Points on a hilly landscape, in no order, each with its height.
From any point a ball takes the steepest step (drop divided by distance) to one of its 2 nearest points. It stops when none of these is lower. Distance is the straight distance between rows; heights are no part of it.
z217: -6, 6, -8, -7, 0, 11, -43, 40, 23, 11, -42, -19, -23, 34, 3, -22, -10, 7, 20, 52, 31, -58  h=2.93
z85: -28, -40, 5, -12, -49, 37, -7, 38, 12, -27, 9, -13, -43, 8, -11, 10, -2, -7, -14, -9, -22, -8  h=2.39
z367: -12, -29, -10, -28, 41, -4, -36, -21, -12, 9, -16, -2, -49, 21, 11, 3, -34, 28, 25, 25, -10, -32  h=3.02
z531: 9, 1, -17, 16, -34, -23, 9, 23, 4, -40, 18, 40, 25, 8, -3, 7, 11, -20, 2, -13, -5, -36  h=4.71
z406: 28, -20, 3, 0, 12, -18, -9, 27, 26, 17, -80, 15, 13, 12, 22, -5, -2, 26, 1, 10, 5, -30  h=3.83
z817: -1, -32, 15, -33, -15, -4, 19, -7, 12, 3, 33, 20, 15, -13, 35, -11, -30, -11, 0, -34, 4, 49  h=2.29
z681: -17, 28, 17, -30, 61, -32, 1, -35, -3, 6, 13, -19, -34, 34, 7, -1, -44, 5, 7, -22, -4, 8  h=3.38
z9: -17, 19, 0, 9, -43, 12, -4, 30, 24, 32, 1, 10, -45, 8, -42, -41, -14, 19, 6, 32, 6, -19  h=5.17
z126: 21, 8, -11, 13, 30, -10, -31, 32, 26, 28, -68, 2, -7, 12, -14, -5, 8, 0, 22, 31, 24, -60  h=3.39
z746: -11, 16, 41, 1, -23, 11, -16, -15, -14, 29, -7, 34, -6, 6, 12, 18, -20, 40, -24, -25, 15, 30  h=5.07
z409: 0, 8, -17, -20, -19, 11, 2, 28, 11, -14, 24, -13, 14, 40, -13, -32, -3, -35, -11, 9, -7, -33  h=6.01
z305: 29, -18, -17, 25, -2, -2, 25, -17, 1, -33, 16, 45, 21, -42, 50, -2, 4, 4, 37, -55, 0, 0  h=3.61
z370: 17, -15, -8, -6, 4, 54, -1, 1, -16, -4, 7, -17, -7, -31, -7, -28, -7, 31, -44, 29, 36, 10  h=4.86
z954: 9, 10, -10, 41, 44, -31, -12, 32, 31, 23, -41, 23, 3, -5, -37, -2, -13, 12, 17, 3, 0, -51  h=3.75
z293: 42, 11, 9, 8, -32, -8, 14, -14, -14, -31, -9, 13, 38, 23, 28, 0, 32, -44, 12, 12, 4, -11  h=4.30
z225: -26, 24, -18, -29, 17, -60, 1, -44, 4, 4, -7, -13, -22, 12, -15, 6, -12, -36, -11, 51, -17, -2  h=3.90
z506: -20, -39, -6, -29, -37, 20, 28, 14, -1, -35, 25, -13, -36, -8, 17, 28, 10, -16, -11, -13, -45, 15  h=2.88
z677: -15, 33, 12, 6, 10, -28, 14, -62, 4, -18, -40, -6, 2, 14, 19, 37, 5, 11, 0, 38, -1, 22  h=4.74
z535: -43, -6, 30, -9, 11, -7, -9, -22, -26, -2, -1, -70, 9, 17, 9, 4, 4, -23, 3, 2, -18, 38  h=4.25
z242: 19, 20, 25, 2, -20, -3, 36, -7, 22, -7, 4, -6, 49, -32, 36, -23, 0, 9, -11, -23, 60, 39  h=2.53
z416: -3, 4, -5, 10, -39, 45, -14, 33, 22, -61, 13, -8, -33, -11, -20, -17, 8, -14, 8, 7, 7, -42  h=4.01
z374: 4, 21, -39, 14, 14, 29, 1, 8, -23, 7, -9, 11, 15, 23, 34, -3, 10, 28, 10, 8, 4, -23  h=1.13
z587: 26, -27, -21, 0, 36, -4, -17, 12, -23, 28, -9, 5, 12, 25, 8, -18, -9, 26, 13, 21, -4, -27  h=2.02
z473: -7, -10, 39, -4, 11, 8, -16, -39, 21, 19, -20, 43, 14, 2, 25, 22, 27, 37, -32, -36, 19, 37  h=4.90
z684: -36, -3, -25, -15, -14, 5, 2, 9, 12, -6, 25, -6, -20, 21, 16, 44, -29, 2, -31, 28, 9, 23  h=3.47
z659: 35, -20, 54, 26, -30, -14, 23, 11, 11, -5, -20, 14, 30, -33, 20, 11, 30, -3, 16, -25, 23, 33  h=3.43
z650: -6, 6, -8, -26, 9, -48, -20, 12, 13, 2, -27, 2, -14, 6, -21, -2, -5, -28, -11, 12, -1, -43  h=1.28
z471: -14, -9, 40, -5, 36, 10, -9, -43, -21, -2, 12, -37, 33, -5, -16, 8, 8, -3, 10, 5, -7, 53  h=4.39
z144: 27, -3, -7, -7, -48, -16, 7, -17, -26, -24, 15, 36, 24, -5, 25, -14, 22, -37, 29, -24, -7, -26  h=4.48
z17: 11, 40, 18, 8, -16, 43, -4, -16, 1, 0, -5, 23, 10, 6, 9, 16, -20, 16, 0, -12, 39, 21  h=5.23
z354: 33, -44, 21, 12, -30, 21, 30, -11, -6, 23, 12, 16, -3, -65, 5, -9, 27, 3, 33, 0, -1, 35  h=4.82
z166: -52, 25, 17, -16, -28, 29, -12, 47, 21, 4, 15, -29, -9, -13, -35, -25, 22, -12, -21, -32, -15, -1  h=5.25
z21: -25, -5, -23, -9, 3, -71, -45, 2, -10, 14, 15, -12, -57, 33, -32, 0, -34, -20, 39, 21, -2, -41  h=2.61
z882: 2, 7, -35, 11, -24, 57, -42, -11, -25, 8, -11, 11, 15, -12, -20, -35, 3, 21, 33, 2, -28, -37  h=6.48
z218: 31, -10, -36, -2, 27, 57, 1, 2, 10, -2, 3, -8, -4, -5, -1, 2, -16, 15, -11, 42, 12, -6  h=4.45
z949: -25, -40, 40, -24, 27, -41, -38, -5, 19, 32, -19, -55, -13, 8, -22, 21, -5, -25, 15, 36, 34, 35  h=4.33
z730: 0, 30, -26, 2, 34, 29, -4, 14, 14, 14, 18, 9, -48, 31, -25, -25, -22, 32, -5, 22, 8, -43  h=3.59
z826: -8, 27, 16, -1, 2, -5, 0, -28, -15, -44, -13, -11, -9, 25, 16, 18, 2, -12, -13, 28, 17, 22  h=4.65
z226: -9, 49, -12, 13, 22, 13, -28, -49, -30, 11, -19, -20, 40, -5, -4, -5, 31, -4, 5, 7, -14, 20  h=6.95
z100: 20, -28, 9, -1, -40, -6, -2, 15, -3, -6, 44, 37, -16, 59, -3, -5, -26, -21, -6, -19, -22, -28  h=5.21
z187: -5, 21, 10, 0, 30, 11, 36, 33, 13, 16, -18, -25, 5, 20, 33, 12, 2, 16, 2, 11, 5, 18  h=5.77
z546: 16, 12, 18, 21, -14, -28, -6, -28, -14, 9, -64, -3, 7, -24, -4, -1, -15, 42, -24, 26, 43, 5  h=5.78
z762: 15, 15, 6, 18, 60, -22, -52, -10, 5, 21, -19, -3, 13, 23, -25, 16, -12, -2, 20, 22, 25, -11  h=1.77
z32: -21, -2, 40, 8, -21, -19, 5, 19, -4, -33, 4, -36, -11, 8, -31, 29, -19, -20, 9, 23, -13, 7  h=5.16
z241: -1, 17, -7, 8, -30, 49, 3, 9, 2, -47, 43, 18, -38, -25, -11, -9, 6, 8, -8, -25, 17, -18  h=3.91
z984: 29, -46, 40, 1, -42, 2, 14, 11, -10, -4, 47, 27, -8, 32, 12, 10, 16, -31, 12, -28, -19, 0  h=5.37
z323: -20, 19, -12, -8, -1, 39, -43, 13, 31, 52, -9, -16, -43, 5, -48, -22, -9, 19, 3, 46, 10, -16  h=5.51
z34: 5, -8, -29, -9, 27, 1, -5, 34, 8, 48, 16, 19, 21, 25, -3, -36, -29, 24, 40, 7, -24, -27  h=2.68
z118: 28, -31, 18, 5, -33, 30, 20, -2, -16, 18, 1, 15, -9, -18, 11, 8, -7, 12, 46, -8, -42, 19  h=5.06
z162: 19, 18, -33, 7, 12, 48, 5, 2, 5, -30, 19, 14, -29, 2, -28, -5, -23, 28, -21, 24, -4, -29  h=4.02
z843: -14, -32, -2, 9, -20, -41, 11, 27, -1, -20, 8, 25, 5, 12, -29, 16, 2, -24, 8, -3, -39, -22  h=4.92
z167: 25, 3, 5, 9, -16, -27, 14, -17, 30, -40, -4, 20, 70, 2, 32, 12, -1, -42, 4, -3, 14, 21  h=4.09
z998: -38, 5, -14, -1, -27, -18, 12, 12, -22, -33, 33, 7, 8, 47, 25, 39, -14, -14, 21, -21, -33, -4  h=2.67
z576: 21, -51, 27, -13, -34, -7, 5, -2, -36, -13, -26, -2, -24, -23, 21, -8, 20, 28, 12, -37, -17, 1  h=4.12
z707: 20, -9, 45, -8, -32, -8, 6, 28, 16, 7, -15, 13, 25, -14, 24, 5, 51, -37, -12, -27, 19, 19  h=3.12
z260: 25, -42, 22, 4, 27, 6, 14, 12, 12, -15, 26, 3, 22, -7, -20, 9, -19, -16, 0, 8, -35, 14  h=3.63
z205: 25, 36, -7, 0, 9, 5, 3, 7, 17, -10, -9, 20, 30, 19, 12, 7, -41, -14, -5, 5, 17, 7  h=5.42
z337: -34, 2, -36, -24, -55, 11, -21, 37, 9, 6, 9, 13, -7, -6, 3, -15, 10, 14, 0, -10, -7, -21  h=2.55
z600: 7, -43, 28, -10, -6, -31, -16, 4, -9, -36, -1, -10, 6, -34, -17, -13, -31, 13, -31, -7, 17, 7  h=3.72
z871: -19, -10, -10, -26, 1, -65, -17, 6, 1, 11, -1, -23, -68, 10, -20, 23, -42, 9, 13, 32, 29, -19  h=2.44
z383: 16, 9, -34, 14, 1, -10, 52, -14, 15, -16, -11, 17, 28, -18, 45, -3, 39, -5, -9, -14, -1, 19  h=3.70
z82: 1, -4, 25, -2, 41, 18, -20, -45, -1, 20, -11, -4, 14, -14, -16, -5, 17, 24, -29, 6, 10, 25  h=4.58
z357: 46, -42, 17, 3, 5, 33, 49, -34, 32, 13, 20, 20, 26, -40, 28, -15, 34, -6, 14, -8, 9, 44  h=4.60
z397: -24, -8, 0, -25, -32, -21, -11, -3, -16, -33, 23, 19, 16, 26, 30, 15, -16, -10, -2, -57, -19, 19  h=2.94
z371: -43, -17, -11, -23, -23, 15, -20, 18, 13, -18, 1, -41, -49, 13, -26, -4, -9, -15, -28, 24, -5, -22  h=1.71
z974: 20, 13, -29, 20, 35, 32, 14, -50, -24, -1, -28, -15, 2, -7, 11, -17, 29, 7, -9, 57, 0, -4  h=5.22
z349: -29, 2, -15, -12, 20, 6, -19, 34, -4, 53, 41, 4, 26, 41, 0, -12, -24, -1, 32, 3, -33, 11  h=3.20
z358: -18, 22, 32, -27, 25, -18, -32, -16, 10, 7, -33, -29, -21, 51, -1, 38, -14, -32, 10, 17, 21, 7  h=4.49
z395: -49, -17, 17, -19, -2, -21, -25, 1, -9, -13, 11, -53, 11, 21, 21, 21, -15, -9, -14, 5, 31, 31  h=4.14
z989: -19, 51, 3, 3, 22, -51, 2, -3, -5, -12, -39, -21, -27, 1, -1, -5, -18, 27, -20, -6, 43, -16  h=6.03
z938: -37, -2, -6, -22, 1, -22, 31, 28, 3, -4, 23, 1, -11, 35, 6, 7, -26, -5, -1, -33, -40, -11  h=2.95
z404: -5, 21, -21, 7, -51, 63, -15, 5, -7, -12, 13, 3, 10, -13, -12, -12, 23, -20, 51, 5, -32, -14  h=6.78
z113: -11, -20, 25, 1, -54, 34, -7, 42, 16, -49, -9, 10, -39, -3, -9, -9, 28, -3, 21, -40, -22, -36  h=3.22
z627: -9, 24, -24, -14, 34, 21, 23, 15, -2, 54, 33, -2, 30, -3, 12, -18, -27, 3, 19, -2, -27, 26  h=3.60
z465: -1, -32, -24, -32, -45, 9, -12, -23, -28, -9, 13, 12, -9, -41, 6, 0, 45, -27, -41, -10, -7, 2  h=2.82
z755: -24, 26, 5, 19, -31, 4, 14, 46, 23, 13, -1, 18, -9, -26, -44, -21, -7, 18, 9, -6, -12, -21  h=4.73
z448: -18, -8, -33, -5, 27, -38, -4, -14, -23, 34, 17, 27, -6, -7, -23, 5, 6, 23, -22, 4, -32, -10  h=4.15
z923: 5, -16, 20, -12, 8, 12, 44, 9, -1, -27, 19, -13, -20, -20, 24, -7, 41, -23, -14, -51, -22, 8  h=3.54
z87: -14, 15, 5, -31, -5, -3, -15, 27, 26, 24, -35, -9, -34, 25, 6, -29, -24, 29, -4, 9, 1, -38  h=2.31
z838: -9, -2, 10, -15, -5, 16, -17, 15, -6, -10, 36, 4, 20, 1, 40, 7, -37, 23, 9, -59, 3, 35  h=2.81
z796: -12, 22, -11, 3, 18, -50, 43, -36, 28, -28, -13, 11, 51, -4, 37, 6, 7, -15, -3, 7, -1, 18  h=3.92
z645: 8, -39, -15, -37, -46, 0, 10, -9, -24, 1, 32, -9, -18, -5, 16, -15, 4, -16, -35, 17, -2, 18  h=2.41
z776: 15, 28, -14, -19, -20, 32, -4, 16, 19, 0, 22, -7, 15, -8, -2, -31, 3, -39, -20, -28, 5, -1  h=5.79
z781: -9, 29, -3, -27, 37, 7, -2, 21, 38, -22, 12, -1, 7, 14, 20, 16, -45, -8, -23, 0, 37, 9  h=5.54
z972: -4, -31, -14, -6, 12, 33, -7, 32, -1, -1, 51, -11, 12, -13, -46, -30, -24, 2, -6, -13, -21, -4  h=2.43
z757: -22, -30, 26, 8, 2, -56, -18, 5, -8, -27, 6, -4, -26, 15, -46, 42, -12, -22, -8, 16, -16, -9  h=5.08
z74: -47, 4, -33, -19, 31, -42, -3, -32, -4, 21, 8, 2, -17, -3, -24, 40, 6, -4, -26, 39, -18, 12  h=4.00
z810: -35, -34, -22, -37, -46, 13, -17, 13, 17, 11, 15, -13, -19, 0, 19, 14, -47, -16, 1, -21, -22, 33  h=2.42
z953: 27, 8, -33, 47, 48, 21, 12, -40, 14, -15, -29, -4, 28, -8, -7, 14, 36, -2, -40, 43, -2, -2  h=5.53
z911: 25, -30, 25, -8, -32, 29, 6, -48, -24, -23, 38, -12, 0, 6, 2, -5, -20, -9, 8, 12, 5, 31  h=5.70
z966: 4, 0, -41, 14, -10, 28, -37, -4, -8, 37, -33, 25, -6, -2, -27, -27, 27, 27, -3, 19, -23, -35  h=6.15
z149: 39, -14, -26, 38, -5, 6, -4, -5, -13, -12, 27, 50, 26, -38, 6, 7, -14, 23, 22, -52, -12, -10  h=3.93
z236: 13, 58, -43, 37, 22, 29, -6, -53, -9, 41, -36, 16, 24, -7, -4, 3, 9, 4, -8, -6, -6, 12  h=6.82
z268: 5, 39, -3, 4, 2, 30, -23, 13, 19, 50, -34, -11, 12, 1, -27, -12, 6, 7, -5, 32, 4, -6  h=5.80
z324: 2, -55, -11, 3, -46, 7, 17, 14, -23, -11, 66, -14, 11, 47, 10, 9, 9, -35, -4, -13, -28, 8  h=5.55
z895: 10, -5, -23, -10, 44, 11, -27, -19, -4, 21, 21, -17, -50, 12, -31, -20, -39, 26, 7, 44, 2, -33  h=3.25
z691: -3, 35, 6, 5, 6, 3, -4, 8, -21, -25, 8, 1, 6, 60, 17, 30, -28, 3, 34, 4, -13, -11  h=2.37
z300: 6, 3, -18, -16, 6, 34, 11, -13, 12, 53, 20, -7, 49, -20, 29, -19, -12, -8, 14, -18, -13, 68  h=3.99
z123: -19, 31, -25, 31, 12, 10, -28, 0, 6, 50, -45, 8, -9, -16, -55, -28, 28, 21, 2, -14, -21, -35  h=6.43
z259: -28, 22, -17, -7, 45, -41, -53, 7, 31, 3, -1, 24, -18, 20, -47, 17, 2, -14, -10, 1, 6, -54  h=0.78
z655: 18, 19, -4, 20, 16, -31, -4, -19, -18, 36, -45, 15, -19, -12, -12, -12, -12, 29, -3, 38, 7, -26  h=5.66
z636: 16, -19, 17, -2, -13, 42, -36, -48, -5, -25, 26, 2, 31, -9, -14, 15, -25, 7, 4, 21, 24, 38  h=5.57
z713: 8, -43, 9, -7, -14, -32, -2, 6, -20, 1, 9, 17, -16, 47, -1, 5, -27, -13, 8, 16, -29, -18  h=5.09
z619: -19, -32, -9, -21, -3, -54, 3, -19, -6, 13, 17, -36, -36, 44, 15, 7, -31, -19, -40, 45, 30, 15  h=3.71
z462: -13, 11, 21, -5, 41, -26, 31, 8, 5, 11, 12, -6, -12, 6, -2, 7, -45, 0, 11, -28, -27, 15  h=3.24
z116: 43, -23, -1, 36, -14, 35, 33, 13, 13, 31, -48, 27, 3, -27, 20, 14, 0, 25, 40, 1, -30, 12  h=5.00
z735: -6, -3, -8, -23, 11, -54, 9, -24, -28, 12, 6, -27, -19, 19, 3, -17, -15, -9, -24, 21, 7, -1  h=3.81
z533: 22, -14, -8, 35, 10, 0, 36, -42, -11, -9, -42, -4, 10, -13, 25, 7, 33, 40, 13, 46, 1, 11  h=4.97
z758: -48, 5, -22, -16, -3, -34, -2, 23, 7, -6, -5, -59, -65, 23, -15, -7, -23, -15, 9, 36, 15, -35  h=2.19
z986: -8, 28, 5, 19, 0, -25, -23, 9, 5, -18, -61, -11, 1, -37, -12, 5, -15, 15, -14, -5, 41, -20  h=5.91
z981: 5, -36, 39, 0, 24, -9, -30, -23, 1, 17, -13, 27, 13, 6, 1, 10, 16, 34, -39, 21, 35, 29  h=4.75
z922: -12, -23, -14, -50, -40, 11, 23, -18, 15, -17, 17, -15, -6, 0, 43, 10, -54, -10, -2, -21, -9, 48  h=2.65
z319: 15, 18, 12, 11, 32, -10, 7, 19, 6, 27, -41, 8, 45, 2, 17, -10, 61, 0, -23, -46, -6, 0  h=4.59
z202: 0, 7, 19, 22, -6, -25, 39, -39, 7, 12, -39, 13, -15, -2, 22, 26, 11, 42, 5, 35, -7, 14  h=4.81
z179: -1, 4, 27, -2, -30, -2, 27, -32, 25, 10, 20, 24, 33, -6, 25, 13, -4, -9, 15, -26, -7, 56  h=2.66
z463: -10, 39, -38, 4, 59, -31, -50, 21, 32, 25, 1, 4, 14, 22, -32, 19, -16, 3, 17, 14, 37, -33  h=1.31
z794: -26, -6, 15, 8, -16, -19, 1, 2, -19, -25, -10, -51, 2, -47, -25, 23, -25, -12, 28, 23, -23, 15  h=5.28
z671: 30, 12, 11, 23, -16, 43, 11, -25, 8, -22, 17, 16, -14, -64, 27, 18, 42, -31, 17, -43, 41, -3  h=3.11
z455: -22, 51, 23, -8, 30, -32, -20, -50, -30, 11, -9, -3, -17, 13, -9, 6, -31, 8, 10, -14, -4, 6  h=3.46
z993: -25, 76, 0, -1, -17, 23, -6, 38, 39, 54, -24, 5, -3, 15, -28, -35, 12, -10, 15, 9, 11, -21  h=6.04
z386: -10, 8, 9, -33, 7, -37, -13, 5, 11, 54, -32, 1, -44, -4, -18, -23, -37, 3, -11, -1, 7, -26  h=1.78
z766: 25, 5, 32, 13, -27, -8, 32, -57, 3, 0, 0, 11, 38, -43, 25, -28, 4, 3, 23, -16, 18, 45  h=2.92
z203: -13, 42, -15, -12, 29, 22, 12, 42, 29, 15, -11, -14, -13, 19, 16, 5, -19, 20, -14, 34, 44, -7  h=5.65
z37: -21, 23, 9, -18, -3, 44, -14, 47, 13, -33, 25, -35, 1, -22, -6, -15, -7, -16, -19, -45, 12, 0  h=5.52
z929: -9, -20, -11, 11, -20, 27, 6, 22, -32, -33, 67, -10, -19, -18, -27, -18, -6, 6, -3, -31, -12, -10  h=3.34
z852: -11, -6, 39, -15, 3, -32, -32, -3, 8, -35, -17, -20, 17, -1, 10, 2, -32, 8, -14, 12, 52, 17  h=3.97
z454: 11, 42, -16, 43, 30, 13, -26, -25, 4, 42, -74, -4, 1, -22, -25, -16, 8, 1, -21, -17, 1, -13  h=6.64
z808: 27, 6, 6, 11, 20, -18, -3, 34, 28, 28, -46, 4, 40, 4, 1, -16, 26, -21, -3, 1, 0, -17  h=4.26
z58: -10, 5, 1, 6, 15, -5, 6, 25, 3, 25, 41, -7, 16, 39, -33, 17, -6, -13, -8, 47, 15, -3  h=6.33
z719: -19, -4, -32, -8, 14, -35, -45, -2, -14, 6, -6, 18, -44, 21, -25, 4, -31, 35, 27, 10, -7, -42  h=2.83
z363: 31, 2, 4, 40, -8, -7, 27, 27, -19, -3, 23, 35, 27, -16, 24, 12, 39, 17, -6, -29, 49, 14  h=3.09
z593: -31, 7, -11, 11, 7, -17, 4, 4, -16, -5, -5, -20, -20, -34, -29, 10, -18, 21, 32, 17, -45, -16  h=5.41
z359: 3, -14, -30, -10, 42, -38, 28, 18, -8, 58, 22, 24, -15, 4, -25, -5, -16, 32, -16, 22, -7, -4  h=4.27
z610: 38, -5, -8, 4, 6, 0, 24, 9, 5, -22, 1, 4, -2, -31, -13, -39, 0, 12, -37, -18, 9, -32  h=2.79
z132: 26, -16, 7, 11, -3, 68, -18, -31, -13, -27, 27, -20, 6, -45, -26, -10, 1, 13, -24, 13, 3, 32  h=5.27
z907: 20, -33, 24, 22, -14, -10, 31, 2, -10, -12, -33, 0, 17, -40, 36, -12, 32, 33, 28, -29, 8, 10  h=3.76
z42: 14, -24, 16, -5, -13, -23, 19, 26, -26, -23, 2, -17, -18, -11, -23, -29, -7, 24, -32, 5, 14, -36  h=3.35
z637: 9, -16, 4, 1, 34, 7, 11, 1, 11, -12, 29, 9, 0, -24, -67, -12, -40, -13, -6, 11, -40, -13  h=3.29
z495: 31, 3, 12, -11, -18, 14, -23, -28, -35, -32, 25, -10, 16, 25, -2, -13, -15, -30, -13, 14, 15, -6  h=5.82
z8: 11, 5, 33, 11, 20, -14, 5, -27, 9, 35, -38, 29, 29, 13, 15, -3, 56, 10, -23, -39, 11, 34  h=4.83
z940: 14, -18, 30, -18, -12, 7, 25, 7, -38, -4, 9, 2, -14, -22, 10, -25, 78, -9, -6, -43, -11, -9  h=3.52
z700: 2, -26, 28, -14, -12, -23, 32, 45, 19, -4, -29, -5, 14, -4, 32, -5, 21, -17, -3, -8, -7, 3  h=2.77
z431: -3, 44, 2, 27, 24, -35, 10, -55, -45, 2, -21, 0, -5, 0, -1, -3, 0, 40, 10, -19, -9, 0  h=3.58
z375: 25, 37, -10, 38, 14, -11, -7, -33, -33, -21, -24, 8, 30, -20, 2, -11, 17, 14, 14, -40, -17, -10  h=3.85
z761: -15, 23, 1, -2, 13, 41, -26, -30, -44, -14, 9, -22, 11, 13, -6, 26, 48, -2, -13, -5, -10, 10  h=7.06
z405: -7, 39, -17, 6, -9, 40, -3, 6, -18, -33, -1, -31, 15, -8, -6, -1, 48, -21, 37, 3, -27, -19  h=6.97
z997: 40, 5, 10, 15, -5, -3, 31, -8, 18, -18, 7, 8, 27, -54, -4, -12, -6, 7, -23, -15, 35, 16  h=1.96
z729: -19, -9, -8, -4, 13, -2, -23, 35, 11, 14, 44, 9, 8, 65, -38, -17, 12, -37, -1, 29, -6, -30  h=6.20
z640: 16, 15, -7, 27, 11, -3, 13, 27, -26, -23, 16, -3, 27, 32, 34, 6, -17, 37, 29, 6, 5, -8  h=1.94
z201: -11, -25, 0, -6, -28, 7, 13, -1, -40, 13, 43, 6, -3, -28, -2, 4, 87, -22, -24, -19, -9, 21  h=3.21
z712: -9, 31, -35, 26, 12, -11, 8, -5, -10, 24, -7, 14, -25, -6, -15, -5, -5, 29, 25, 42, -28, -27  h=5.56
z464: 21, -54, 18, 2, 5, -21, 16, 31, -8, -1, 7, -1, 35, -6, 11, -15, 5, -2, 4, -4, -6, 8  h=3.18
z894: -2, 35, 41, -7, -3, -10, -10, -34, 2, -21, -20, -16, -11, 46, -13, 36, -3, -49, -35, 27, 9, 12  h=4.56
z421: 26, -10, -1, -11, 9, 60, 18, -18, 17, 29, 38, 19, 21, -21, 27, -10, 21, -17, -5, -26, 17, 56  h=4.34
z384: -15, -6, -5, -32, -6, -6, 15, -17, 15, -17, 10, -26, -53, 46, 13, 23, -39, -19, -39, 15, 3, 4  h=3.62
z91: -20, 6, 20, 15, 6, 23, -6, 1, -40, -42, 4, -44, 3, -4, -28, 17, 55, -17, 17, -2, -29, -2  h=7.09
z738: 19, 27, 24, 19, -25, 31, 11, 18, -14, -12, 21, 7, 15, -26, 20, 7, 36, -10, -3, -35, 48, 17  h=2.69
z744: 14, -13, -9, 5, -12, 16, 21, -26, 26, -47, 11, 27, 2, -53, 65, 11, 27, -28, 19, -65, 17, -13  h=3.37
z347: 26, -16, -23, -6, 3, 3, 34, 0, -8, 1, 11, 35, 20, -18, 49, 5, 62, 0, -14, -33, 28, 7  h=3.42
z519: 51, -9, -28, 52, 1, 29, 38, 10, 29, 3, -13, 31, 19, -35, 34, 26, 8, -2, 52, -11, -5, 23  h=4.62
z969: 46, 1, -38, 52, 16, 33, 53, 11, 13, -8, -29, 14, 9, -26, 41, 0, 25, -7, 6, -22, 3, 5  h=4.18
z122: -15, -15, -11, -32, -32, 18, -13, 17, -10, 21, -4, -2, -7, -11, 21, -7, 6, 10, 2, -20, -22, 16  h=1.62
z822: -32, -17, 16, -4, 23, -44, -24, 15, -7, 25, 18, -46, -11, 29, -10, 44, -9, -14, -9, 25, 41, 28  h=4.23
z660: -41, -9, 33, -23, 34, -40, -28, -12, 26, 9, -21, -31, 15, 27, 3, 38, 4, -38, 18, 29, 2, 44  h=4.42
z288: -11, -51, -5, -37, -3, 18, 27, 33, 3, -15, 29, -27, -8, -12, 3, -16, 19, -32, -21, -26, -40, 12  h=3.23
z492: -1, 7, 0, 48, 0, -6, 10, 44, 32, 11, -26, 32, -3, -24, -52, 1, 15, 14, 1, 12, -30, -40  h=4.21
z169: 24, 7, 16, 38, 24, -19, 4, -50, -3, -38, -20, 35, 29, -11, 12, 18, 16, 5, 15, -54, -25, 0  h=4.13
z298: -29, 5, -33, -12, -26, -4, 3, 29, -11, -7, 33, 6, -17, 3, -1, 6, -7, 30, -28, 16, 2, -2  h=3.19

Call two points neighbours if one is among the 2 nearest of the other. Go from one point of each pair to the other, from neighbour to neighbour, staying as low as possible. Name the highest point that can't be avoided.
z374 and z997 => z397
z122 and z997 => z766
z972 and z700 => z260
z700 and z997 => z416
z998 and z371 => z923
z817 and z122 => z922
